Each row is a point on a landscape with many valleys, with its height.
A ball rolls from a point to the lowest of its 2 nearest points, and stops where none of them is lower. Distance is the straight distance between rows; heights are no part of it.
vakib height 85.2: [-13.4   6.8  19.8  21.3  14.6  19.7 -25.8 -13.1  15.6   1.5  19.2   1.6
   9.8  34.9   3.4  13.1   6.1  18.2  14.7   6.0 -35.4  15.8   0.1  -6.9
  25.0  -0.4  27.8]
Gogu height 24.2: [ -1.6  14.6   4.4  -4.4 -12.3 -20.8  19.6 -25.2   5.5  -2.3  13.1   8.5
  18.6 -34.3  -8.7 -22.6  -0.6   2.5 -32.9  19.9   4.7   6.3 -19.9  55.4
  -2.5  -6.6 -21.1]
Fufo height 81.1: [ 30.8 -32.6 -13.5   2.4   3.0  37.3  -7.1  18.3  24.7 -25.5   8.8 -10.6
 -17.1  -0.1  32.1   3.6 -13.1  18.6  23.7  25.8  16.7  -8.7  30.3 -29.8
   3.6  -7.2  18.2]
nume height 25.4: [-33.2   8.3  -2.4 -17.0  -2.8 -13.8  -5.7   5.7 -16.0  31.8 -26.9  18.0
   2.8 -19.8 -12.0   7.2  18.6 -13.0 -21.7   6.7  -1.0   0.9  -7.7  14.3
 -23.5 -24.7   7.3]
Pakup height 33.0: [ -5.4   2.9  -3.7  20.6  17.2 -17.8  13.5  -1.4   9.3 -19.5  -1.2 -19.8
  22.2 -11.8  -6.5   8.5 -17.1  -5.2  11.5   6.0  -9.8  -9.1 -19.8  -4.7
  10.3  -2.3  -4.7]
teg height 82.1: [ 14.1 -14.6  -2.3   1.2  13.4  47.2 -11.0  23.8  31.6 -20.4   4.5  -9.6
  -7.8  10.2  39.7   8.0 -16.8  27.5  33.3  17.4  -3.1 -16.4  22.8 -19.8
   5.2  -5.7   1.2]
dafo height 57.5: [  6.7  -9.6 -11.3  28.4  25.9   2.6 -14.0 -13.7 -13.2   3.2  -4.8 -12.0
 -11.5  16.0   7.2  16.2   0.8 -25.4  19.4  -7.6 -39.3  12.9  28.0 -29.7
  29.9  -0.5   7.0]
zolu height 50.0: [ 15.6 -17.1 -19.1  22.8  20.0  16.2 -19.5 -13.9   3.2 -26.7   6.2 -10.5
 -32.8   5.0  13.7  11.2  -3.5 -24.0   8.9   5.3 -15.9   4.6  46.9 -31.6
  21.1 -11.9  12.6]
samar height 88.4: [-22.6  -2.6 -12.2  -9.0   4.1  -4.8 -50.2  -7.0 -12.7  26.4  11.1  15.4
  -3.5  -0.2  14.7   9.9  33.2 -13.7  -3.4  -8.5 -26.0  32.4  21.7 -24.6
   3.0  -4.1   8.2]
vazi height 44.4: [ 10.8 -17.8 -14.7   6.2   9.0  -5.6   5.4  -1.5   9.8 -33.9  -5.9 -24.3
  -7.5 -14.7   9.1 -11.0 -19.0 -17.5  14.7  19.1  27.7 -22.3 -14.2 -16.8
  -5.5  -0.1 -18.8]
kurob height 61.1: [  0.8  30.5  20.3  18.9  -3.6 -10.9   8.6  -8.9  17.1 -17.3  26.7 -12.1
  18.0  15.0 -26.1  12.1 -11.9  11.0  12.3   3.6  -8.7   4.9 -23.5  23.5
  19.2  10.7   7.1]
Refes height 35.2: [ 11.8 -16.2  -3.1 -17.9  -1.0  11.4 -25.5  -5.1 -19.4  -7.1 -10.2  -1.3
 -16.3  -0.6  20.5  -4.1  11.9   0.9   3.7  -6.6  17.1 -10.5  30.9 -36.5
 -21.0   9.4   3.6]
dak height 59.6: [-16.0   1.3   0.9   1.3   8.1  -6.9 -32.8   5.3 -15.9  15.2  11.4  15.2
  13.2  28.7 -13.2   8.3  23.6 -19.9   6.0 -26.3 -38.3  18.5   3.5 -14.9
  24.3  14.4 -11.2]
mag height 28.3: [ -3.9  10.0  -0.5  26.9  10.5  -3.9  18.7  15.2  14.7  -0.5  -3.0  -7.8
  11.1  -9.6 -12.8  17.3   3.1  -7.4  -2.7 -10.5 -25.4   1.5 -17.7  -3.0
  18.9   4.6  -1.2]
gunus height 75.4: [  3.8 -19.2 -11.4  -3.1  -7.2   6.5  -9.7  -5.6   4.3 -12.6 -14.7  -3.4
 -21.6 -21.2   9.4 -33.7  -0.6  -7.9  -9.1  17.8  25.3 -20.4  10.3 -22.1
 -13.7  -6.0  11.4]
pavif height 50.5: [ 13.9 -36.9 -19.0  10.7  13.6  -6.3   0.5 -16.0  23.9 -39.9  10.7 -23.4
 -10.7 -10.2  22.6  -8.5 -34.8 -11.4  16.6  47.4  29.8 -23.6   6.4 -16.8
   4.6  -8.0  -9.5]
bol height 79.1: [ 31.2 -37.0 -17.5   0.6  -3.9  18.7  -6.1   0.0  26.1 -32.0   1.6  -7.0
 -19.0 -23.1  18.1 -17.8  -8.0   6.8   5.6  30.0  32.0 -19.7  26.6 -27.0
  -6.3   3.8  13.9]
rema height 44.6: [-21.4  41.4  16.6  12.6 -25.3   5.2  -4.9  17.5  12.0  20.2  12.1  28.5
  12.5   3.9 -36.2  26.0  15.7  10.6 -13.5 -10.1 -32.0  22.3  -4.8  31.8
  11.9  -3.2   7.2]
nonim height 23.4: [ 11.6   1.3   9.0   7.2  -1.3   2.6  13.7  -5.0  -7.9 -11.3  11.0  -3.0
  -7.1   4.7   2.6 -18.2  -7.4  -4.5  15.7  14.2   4.1 -11.3  -9.3  21.2
  -2.8   1.6  -2.2]
zoko height 51.9: [-31.0  11.2  21.6   7.9  -9.1  29.6  -1.3  12.2  29.2  15.9  19.9   1.4
  -5.3   8.6  13.4  -1.1  -1.2  12.8  -5.0   8.2 -23.8   3.4   0.2  -1.9
  12.1  -7.9  20.2]
Pida height 68.2: [ -3.5 -27.5  12.2 -14.0  -2.8  21.0   9.6  14.2  17.9  -2.4 -12.7   7.2
  -2.3 -10.4   7.1 -14.6   7.9  25.0  -5.9   7.9  34.3 -14.7  -6.1  -7.9
  -7.3   1.2   1.3]
vup height 78.2: [  3.4  46.0  -7.2 -14.1 -20.8 -16.1   5.6   3.0 -30.2   5.1 -10.8   9.8
  -5.9 -13.3 -17.9   1.0   0.2 -10.4 -31.6 -31.6  10.8   3.0  -1.8  41.6
 -33.2  -2.9  -9.5]
nik height 73.5: [  9.3 -10.5   6.4  -7.8  -7.5  -6.3  29.0 -10.3  23.3 -19.9  16.2  -3.5
  16.8 -10.0  -6.7 -24.3 -18.2  -0.7   6.1  29.0  18.0 -10.0 -22.8  35.5
  17.4   3.7 -40.8]
lisep height 58.1: [ -7.2  17.9  23.6  13.5  -7.3   3.2  21.2   1.9  31.3  -6.0  28.5 -10.3
  11.6   4.3  -4.7   2.5 -16.1  21.0   0.2  11.9  -0.8  -2.2 -23.1  30.8
  18.9   3.5 -11.3]
ped height 86.7: [-20.2  -0.9   1.2  14.8  19.6   3.1 -40.8 -12.1   6.5   8.2  14.6  -5.6
   7.5  15.2  12.2  18.9  24.7  -8.5   6.3  -1.8 -46.0  24.2  14.6 -22.1
   9.5  -0.2  26.3]
budon height 50.6: [  1.3 -23.3   3.2  -8.0   7.4  18.7 -20.3   8.8 -28.7   4.9 -17.8  19.2
   1.6   0.6   2.3  -1.0  17.9 -23.3 -10.5 -16.3 -19.5   5.9  12.2 -33.8
   3.7   3.5   2.7]
lebud height 71.3: [ -5.6  32.3  -9.6 -11.0  -6.7 -14.9   9.6   8.6 -23.9  17.7  -7.3   4.4
  -5.9   1.5 -19.7  -4.3  10.3 -20.4   5.4 -29.4   8.6   2.1 -10.5  29.9
 -18.0  -3.0  -7.7]
nir height 36.9: [-33.7  -0.6   2.2 -13.4   4.9  -1.4 -16.3  -6.3  14.1  16.0  -1.3   5.7
 -12.2  -6.6  -5.3  -3.1  13.7   1.0  -9.7  18.4   5.3  -6.4 -20.0  10.3
 -14.2 -27.8  11.3]
pili height 79.0: [-25.6  22.1 -16.8 -20.9 -24.7 -16.4  -2.5  12.7 -29.8  34.1 -36.8  12.6
  -5.8 -15.6 -29.5 -11.1  18.8  -7.9 -40.1 -24.1  21.7   6.0  17.4  17.0
 -33.4  -7.9  -7.9]
maro height 22.7: [-17.2  23.6   2.6  32.8   2.9 -26.8  13.2  -2.8  11.8  10.4  12.7  -4.0
  25.8  -9.2  -9.7   6.5   7.8  -1.6 -12.6  -3.5 -25.7  15.8 -24.8  12.7
   5.6  -1.6   7.1]
Zub height 28.2: [-23.4  17.7   4.3  23.3 -11.4 -21.5  16.5  -2.4  33.7  -0.6  18.9   4.1
  21.5 -20.8 -27.6  -7.4   5.3   6.7 -17.7  11.1 -22.0   6.1 -32.6  26.5
   9.9  -6.3  -2.7]
kat height 63.1: [ -8.2 -13.9  -1.3  -8.4  -0.2  35.1 -19.4  11.8  19.6   8.7   6.1  16.1
 -14.9  -4.7  25.0 -12.0  13.5  29.8  -9.1   3.0  -3.0   7.9  21.9 -32.8
 -15.4 -10.2  12.3]
veb height 72.6: [ 21.6 -22.0   8.2 -25.1 -12.6   0.9  17.2   3.1  -4.0  -3.3 -17.3   2.0
   8.5  -7.1  -6.5 -29.1   0.4  11.1 -14.8  12.8  49.7 -16.4  -9.9  12.4
 -18.0  13.9 -11.3]
sogog height 53.9: [  8.8 -15.8  -7.7  52.2  12.9  -9.2  13.8 -12.4  28.9 -24.8  17.3 -31.2
   4.2  26.3 -16.9  -5.5 -31.0  -1.1  28.4  28.9 -13.2   1.5   5.7   7.5
  34.3  -0.3  12.5]
gavev height 42.9: [ 17.1 -14.6   5.2 -11.3   7.8   4.5   8.9   3.4 -40.3   7.7 -24.6   2.8
   7.9  -1.9   1.0  -3.5   7.8 -10.6 -19.6 -20.8  -1.9  -1.4  10.0  -9.8
  -9.6  12.1  10.8]
lugem height 84.4: [ 29.8  30.3 -12.5  -7.2 -17.8 -30.5  21.2 -14.0 -19.6  -8.7 -11.1  -1.2
   5.0  -6.4  -9.0  -3.3 -24.6  -5.9 -19.3 -27.1  13.6   0.5 -21.5  43.1
 -16.5   1.0 -14.4]
res height 41.4: [  5.4  -8.4   0.7  25.0  10.1   8.9  -8.9   0.5   7.3 -21.4  19.0 -14.4
  -7.0  17.8  10.7  15.5 -26.6   2.2  32.2   9.7 -11.2   7.7  17.4 -26.5
  14.0  -1.1  10.8]
fuvig height 76.2: [ 15.5  -0.7   2.1   5.1  -4.1 -17.0  35.6 -14.9  10.3 -14.1  12.4 -22.0
  10.7 -19.9  13.7  -3.2 -16.8   6.1  10.6  38.4  15.7 -22.0 -10.4  31.4
  13.8  12.4 -32.2]
sodu height 65.6: [  2.2 -10.9  -3.0 -13.7  -7.7  31.7   4.2  17.2   7.7   1.5  -0.1   0.3
  -0.5  -1.3  25.6  -8.7  10.9  32.3  14.4  -2.7  19.9  -0.9  12.9 -26.3
  -7.2   8.2   2.1]
magil height 65.5: [  1.9  31.5  -6.3  -9.1   1.0 -20.1   1.3  -1.0 -24.4   8.8   6.8  -1.3
   4.1   6.9  -6.6  -3.4  13.3 -34.8  -0.6 -34.3 -11.0  23.1  -3.0  17.1
  -2.4   6.6   7.6]
paf height 34.0: [-14.6  -2.1  -4.1   3.8  10.5   5.1  -5.4  12.2  15.3   9.8   2.7  -6.7
  -3.8  -7.7   1.5  14.7   5.5  -8.7   1.4  -8.2  -8.7  14.6  -8.1 -24.8
  13.2  -0.8  14.1]
fafig height 60.5: [ 26.2 -42.9   1.0  -7.8  -2.9  17.2   4.3  -4.5  25.3 -21.3   4.2 -14.5
 -10.9   9.4  36.8  -1.4 -18.4  29.1  16.9  45.5  32.2 -19.6   4.5  -6.9
  -6.8   4.0  -8.1]
zaze height 38.9: [ -3.8 -15.5  -7.7  -5.0   7.5  -4.3   7.5  -2.3  24.2 -19.1  -0.4 -10.9
   9.9 -23.8   1.9 -12.1 -13.9   3.5  14.7  27.4  15.5 -16.1 -21.3 -11.7
   8.1  -5.0 -15.9]
Zef height 61.8: [ 11.5  -4.0   6.8  30.4  13.9   6.2   3.6  -7.8 -13.1   0.1   0.1  -8.2
  13.7  18.0   7.2  21.4   3.2   3.8  18.7  -4.3 -38.2   6.8  18.0 -13.0
  33.6  11.5   3.0]
Peko height 63.5: [ -8.5  14.4   5.2  23.1   4.0  -6.9  -7.2  -1.8  -8.4  13.8   5.3  -1.2
  20.6  12.1  -9.3  32.5  16.7  -8.5   1.5 -21.9 -51.8  12.1  10.7  -3.9
  36.1  20.4  -6.2]
tik height 89.6: [-12.7   5.1   9.0   0.0  -0.5  15.0  11.1  14.4  -6.6   0.8 -15.4  -6.6
   1.6 -21.1  10.3   8.7  22.4  13.5  -4.5  -1.1  -1.6 -24.8   3.7  13.5
  -3.3   4.5  -3.7]
piza height 9.0: [  0.8   1.9  -2.3  -9.6  -0.3 -13.2  -1.8 -13.4 -11.2  -3.8   0.2  -0.1
  -6.3   8.0  -1.5 -13.6  -3.0 -13.0   9.2  -3.5  13.3  -3.8 -23.1  -5.9
 -20.6  -2.3  -2.1]
pobi height 66.3: [ 17.6   5.8 -11.7   4.6   8.2 -14.4   7.2 -15.4 -15.4   5.6  -0.2  -7.5
  -2.5  10.7  -5.1  -0.7 -17.6 -28.3  16.5  -5.5 -19.8  -3.8  -0.5  -9.8
  22.0  -2.8  14.5]
sok height 86.2: [ -6.7  28.8   8.8 -16.9 -13.7  -8.6  11.0  -2.6 -12.3   8.3 -16.4   6.4
   4.2 -35.1 -13.6   3.5   4.8  27.2 -11.2  -2.0  20.9  -4.7 -11.7  39.5
 -17.6 -12.7 -16.1]
bok height 70.5: [  5.9 -22.3   1.2 -21.0 -14.0  -4.3   2.4 -10.7  -9.3   2.7 -20.1 -11.1
 -12.4 -11.2  -7.1 -27.2  -1.0  -4.7 -25.8   5.8  39.5 -25.3   5.2  -4.2
 -25.3  12.5   7.9]
gazu height 51.5: [-22.5  11.8   7.7  -6.3  -9.2 -11.4   3.7   3.0  -0.5  12.1  -1.8  17.6
   7.8  -1.6 -32.7  -3.4  10.8   0.4 -28.5 -12.4  12.2  21.6 -32.3  18.6
 -18.2 -16.2 -12.1]
palu height 70.4: [-15.6   1.9 -25.5 -16.6  -8.4 -18.8  -4.3  -2.3 -25.5  20.9 -35.6   4.3
  -2.6  -7.2 -11.9 -20.8  11.3 -10.1 -32.1 -26.2  15.2   1.1   6.0 -12.5
 -42.9  -1.5   1.4]
Femo height 42.1: [-15.4  -9.4  -2.8 -17.2  25.4  11.1 -15.4  -3.8  28.2 -10.9  -0.5  -3.6
  -5.7 -14.8   6.9  -4.8   5.8   1.6  -0.3  27.3  12.0   0.3  -9.5  -8.1
  -9.9 -22.9  18.5]
talo height 84.1: [ -3.3   3.0  15.4  -5.8  16.6  27.5 -25.3   1.9   6.1   1.7  17.2   4.3
   6.6  26.7  31.4  12.3   1.2  21.7  29.6   1.0 -30.4   8.2  18.1 -11.5
  12.9   7.6  18.3]
sepop height 60.7: [-22.7 -11.8   1.6  -4.9   9.8  29.6 -21.2  12.2  10.0  16.6  -3.4  10.0
  -5.7   4.3  24.5  16.4  28.0  28.2  -5.8  -6.4 -17.6   5.8  10.2 -24.0
   3.2  -7.2   4.9]
lasa height 57.4: [-22.4 -15.6   0.4 -22.6   1.2  23.2 -39.1   6.4  -7.6  11.1  -9.5  12.3
 -15.6   4.8  19.6  17.9  30.3  12.6  -1.0 -11.7 -14.0   1.0  29.8 -35.9
   0.2   5.7  -5.9]
mele height 76.7: [ 43.8 -35.1 -12.7  13.3   3.7   5.4  -4.5 -13.6 -14.7 -20.8  -7.4 -12.1
 -30.0  18.3  25.0  -1.2 -10.7  -8.6  16.2  13.0   9.4 -10.2  28.9 -29.7
  -0.3   5.4  12.5]
topov height 4.9: [-19.6   9.7  10.4 -13.1   4.4  -8.9 -12.0  10.8 -28.3  21.6 -31.1  22.0
   5.4  -1.2 -18.1  13.8  22.3 -20.4 -24.4 -21.3 -15.1   0.7 -11.0   6.9
 -19.9  -6.9  -4.2]
zuziz height 37.3: [ -3.5  -1.7  -4.2  24.9  11.0  22.9 -13.1  -1.5  24.1 -17.7  22.0 -13.9
  -7.6   3.9  16.3  -7.7 -15.3  -6.6  27.1  23.4 -24.1  -2.1  13.9 -15.9
  17.4 -17.6  23.7]
Duloz height 70.7: [-13.4  -8.0   9.3 -26.8  -5.7  21.5 -13.7  21.3 -18.4  14.0 -26.7   5.6
  -4.5  -2.0 -16.8   0.6  19.7  16.0  -4.8 -16.3  24.0 -11.7  16.2 -18.2
 -24.4   4.1  -0.7]
mavev height 40.6: [-15.0   7.3  -5.7 -15.7  -3.6  -2.5   3.4  18.7  -1.5  23.8  -5.5  12.3
   5.8 -12.9  -6.9   2.0  14.2 -10.9  -9.2 -18.4   6.0  15.0   0.5 -13.5
  -2.8   6.1  13.2]
Pazud height 69.6: [ 11.6   0.4  -6.1  -6.9 -10.8 -16.8  25.5  -1.0   6.8 -15.9   1.6  10.6
   8.8  -7.6 -24.3 -28.8 -10.6   3.6   1.8   2.8  15.3  -9.4 -38.4  26.6
  -1.4   2.6 -32.5]
tunun height 22.9: [ -8.2  -3.7 -14.1 -14.7  12.3 -10.9 -25.1 -11.5 -15.4  -3.6 -11.9   2.1
 -16.6  -3.9   4.4  -3.5   6.8 -10.0   7.5 -12.4  13.3  -3.8  -5.9 -26.0
 -22.1 -12.0  -2.7]
fumi height 37.0: [-12.9  34.1   7.1  -9.0 -18.1 -11.8  -9.3   8.0 -16.7  22.3   3.9  25.9
  16.0  -0.3 -34.8  23.0  10.8 -10.3  -6.0 -26.9 -30.5  23.7  -0.5  17.4
  19.0  -4.9   2.4]
tur height 77.3: [ 30.2 -10.1  14.3 -17.0 -27.5  -7.1  27.9   4.1 -18.9  -3.3 -16.6   5.5
   2.3  -0.6  -4.3  -1.4 -15.7  13.4 -16.7  -1.2  37.1 -20.5  -5.9  10.4
 -21.8  25.6 -12.6]
Katom height 89.3: [ 27.5  12.7 -16.4 -17.3 -18.4 -33.5  20.0   1.9 -25.8  -0.4 -20.7   0.8
   5.7   8.9  -3.1  -5.4 -18.3 -15.3  -3.1 -41.2  23.7  -9.2 -11.0  11.9
 -27.5  10.6 -16.1]
nuv height 32.7: [ 21.6   1.8  18.4   8.3  -1.4   2.0  10.5  -1.9 -16.5   2.5  12.1   2.0
  -3.3  23.2   9.1   5.7  -2.0   4.2  20.3 -16.3   0.5   1.4  -8.5   2.0
   7.1  18.5  -1.6]
ved height 82.8: [  8.1  41.8  -4.6  -7.8 -28.6  -5.9  13.1   4.0 -20.0   0.5  -8.6  25.9
  -2.1 -38.3 -27.4  17.2   3.7   4.4 -34.9 -10.5   2.2  12.8  -3.9  52.4
 -16.1  -9.9 -18.0]
Dovi height 49.0: [-33.6  25.7  20.3  12.8  -9.1   7.3  -5.3  15.3  20.6  20.3  12.8  15.1
  16.7  10.2  -2.1  18.3  11.7  16.9  -2.6   4.9 -40.7   9.1  -0.5  12.1
   8.7  -7.1  17.2]
zel height 31.9: [-15.6  10.4  -2.1   2.3  -4.2 -18.6  21.7  -4.7  17.4   2.7   9.1   2.2
  10.3 -37.0 -13.0 -11.2  -1.2  -8.2 -29.1  18.8   3.4   1.7 -27.8  18.5
   7.9 -13.9 -10.6]
labar height 54.8: [ 17.9 -28.3  -7.9  15.8  18.1 -15.6  10.0 -19.3  30.4 -28.9  23.6 -23.8
   4.0   3.7  21.9  -2.9 -31.7   5.4  16.9  41.4  15.1   1.6  -4.7  -6.9
  12.8   1.2  -8.1]
Gabam height 64.8: [ 10.3  23.9   1.9  12.5 -12.9 -25.6  20.8  -0.8   7.0 -11.7  13.4   6.3
  12.5   6.2 -33.7   2.6  -7.1   6.1   9.4 -13.7  -0.9   6.5 -29.9  26.1
   5.6   8.5 -14.2]
temel height 48.3: [ -9.1   9.8   7.1 -22.9 -13.2   4.9  11.3  20.5  -8.9  19.2   3.7   6.0
   6.5  -7.7  -7.7 -17.0  -1.3  12.3  -8.1  -3.7  29.1  17.8   0.2   3.4
 -21.3   3.7  -0.4]
zovi height 55.1: [ -5.3   7.7  22.8   6.2   1.8  20.9  17.1   7.4  30.1   8.0  21.3 -11.0
  -5.2  11.7  17.5  -0.8 -22.6  20.9   0.9  16.4  -1.1  -7.6  -2.7   8.5
  23.5   4.2   7.2]
Mer height 45.4: [  4.3 -16.1   0.6  -5.4  21.7  13.8 -19.7   6.3  11.9 -21.0   8.8   0.0
 -10.4   3.3   6.6  -3.6  -3.9   7.7  24.3  13.6  13.5   5.8 -10.1 -15.1
 -10.0 -13.1   6.4]
nuzas height 59.9: [  6.6   2.1  -2.6  37.3  10.2 -15.9  18.1 -25.5  13.4  -5.9  14.0 -21.8
  -3.8  19.0 -16.4   0.0 -18.5 -16.4  19.5  11.3 -20.1  -7.4  -4.4   3.2
  36.9   1.8  20.9]
Fiva height 55.5: [ -4.3  -6.9  -9.9  -6.1  14.6  -7.6 -21.8   1.2 -28.3   8.5 -10.3  15.9
  10.5   9.8   1.5   2.3  17.9 -33.0   2.7 -23.5 -41.1   8.3   5.4 -14.0
   7.3   1.3   6.1]
Nozif height 80.4: [ 42.8 -18.5  -1.8  -7.4   0.7  -8.1   4.5  -6.6 -21.3  -5.6 -18.8 -14.2
 -15.4  10.7  23.1   3.9  -4.6  -8.2  23.7   4.5  21.5 -24.2  14.8  -7.5
 -11.5  15.8   0.6]
Lev height 43.5: [  4.3 -13.1  -1.2   7.0  10.2  25.1 -27.4  -9.5  -8.5 -14.1   4.6  -6.0
 -31.4   1.7  29.1   5.2   8.6  -9.5   4.0   4.0 -13.3  -2.8  27.9 -25.6
   0.6  -4.9   8.6]
sel height 14.7: [-19.4  30.5 -10.2 -20.4 -24.8 -24.4 -12.9  -0.2 -38.6  36.4 -11.3  23.2
   2.4  -2.1 -26.8  14.2  17.5 -25.2 -16.8 -41.7 -30.7  23.8   4.6  17.7
   0.7   0.1 -17.9]
lave height 62.9: [ 13.1 -42.6   6.2 -18.5  -4.3  -1.9   9.6  -5.0  15.6 -14.2   0.2 -15.4
  -9.0  -7.2  26.1  -8.4 -10.2  32.1  -0.7  33.9  47.0 -28.7   2.5  -4.4
 -19.2  20.6 -10.7]
nov height 83.0: [  9.3   1.6  11.3  -9.0   8.2  36.9  -0.6  22.9  17.0  -2.7   2.4  -2.5
   4.2  22.3  43.7   8.0 -16.6  34.9  23.7   8.8 -13.6  -2.7  21.8 -12.8
  21.6   0.1   5.3]
papeg height 31.8: [ -1.6  -6.4 -10.7  30.3  12.1   5.2   1.9  -6.3  11.0 -16.7  21.0 -13.5
  -3.6  -2.4  10.5 -26.1  -9.1 -16.0  17.0  29.0  -9.8 -11.1   0.5   3.7
   9.4  -8.0   1.4]
sanab height 58.8: [  6.6  26.0  -4.4   2.1 -18.6 -20.5  21.8   0.1  -1.2   7.4  -4.4  19.1
   7.4  -0.6 -43.7  12.5   2.4   3.1 -21.7 -32.7   3.2  14.4 -32.2  21.2
  -0.4  -4.0 -22.0]
toruk height 60.6: [ -1.8  23.8 -11.8   4.1   6.4 -30.6 -15.5 -13.2 -21.2  11.7  -9.8   4.0
  16.5  18.4  -9.7   7.5  11.1 -43.3  -4.5 -33.1 -42.5   9.5  -4.1  10.1
   8.8   6.3   5.3]
sud height 39.9: [ -0.1  16.6  26.2   2.2  -7.9  14.9  10.2  10.2   0.0   8.3  16.7  15.1
   9.4  16.1 -12.9   9.2   1.0  20.8   1.5 -28.1 -10.5  15.8  -9.9   9.4
  13.8   9.3  -7.6]
zodu height 55.9: [ -0.5  10.8  -6.2 -27.9 -10.5 -17.7  18.8  -0.5 -10.1  14.6  -3.7   5.3
   9.8 -16.0 -17.0 -23.7  -7.7  -2.9 -19.8  -6.5  46.1   9.3 -13.0  16.7
 -28.6  -6.4  -2.2]
lufof height 63.7: [  1.6   0.4 -23.6 -20.8  -8.4 -22.1  14.9 -10.0 -11.0  17.4 -21.9  -1.9
  -5.6 -13.5  -5.5 -27.8  -0.3  -1.2 -28.4 -12.0  39.7  -8.7   3.6  -4.9
 -34.0   4.2  -0.9]
Bezo height 57.7: [ 17.7 -29.5  12.3   9.7  11.5   3.8  25.3 -10.0  21.1 -11.5  12.7 -16.4
   3.3  11.7  25.9   6.5 -20.7  25.4  13.6  36.9  22.7  -7.8 -11.9   8.9
  14.4   8.0  -6.3]
lurav height 45.5: [-20.7  14.5  22.4  -2.9  -6.3   5.8  -0.2  15.3   4.7  17.7  12.1  16.6
  -0.6  17.4 -15.6  14.7  17.3  20.0 -17.4 -18.6   1.4  15.6 -16.7   9.2
  -9.4  -8.6 -11.0]
tozed height 30.0: [  2.2   2.1   4.0 -20.9   6.0  -5.6 -13.8   0.3 -46.7  14.8 -23.4  15.1
   1.5  11.7  -3.1   2.2  17.0 -20.8 -25.5 -38.8  -3.5   8.5  12.4   1.7
 -12.7  10.2  -7.1]
memu height 47.0: [ 12.7 -29.0  -5.1  47.3  10.3   7.7 -10.3  -5.9  36.8 -29.0  22.5 -26.0
  -7.6  36.5  -1.4  16.0 -43.6   0.7  33.0  24.6  -9.1   9.4  26.4 -20.0
  26.3  -5.7  17.5]
Gom height 64.5: [-33.3  -4.3   2.6 -29.8  -5.3   9.6 -27.8  11.1 -29.1  26.6 -22.1  20.5
  -2.7   0.9  -9.1   8.6  24.6   6.3 -12.2 -12.4   2.4  -3.0  28.2 -19.8
 -16.1  -8.5  -2.5]
zudon height 88.3: [  0.0  12.9   4.9  -0.1  -0.1  -3.5  23.2   4.3 -12.3  -0.7  -9.4  -3.5
   6.6 -31.6  -1.2  -5.2   6.9   6.0 -14.9  -1.0  11.0 -19.4 -11.5  37.1
 -14.6   7.5 -11.7]
Rili height 72.2: [ 37.5 -18.7 -12.6  15.6  12.3   1.1   7.5 -12.4  -6.7  -9.7  -4.1 -14.4
 -24.5  20.6   6.8   2.8 -25.9 -31.0  29.0   1.9  -1.9  -5.2  20.8 -17.1
  22.1   0.2  17.1]

For each start below, name the point where the ball stops.
lugem | topov
dak | topov
sok | topov
Rili | piza
nik | piza
lisep | topov
pavif | maro
Zef | piza
tik | lasa
zodu | maro
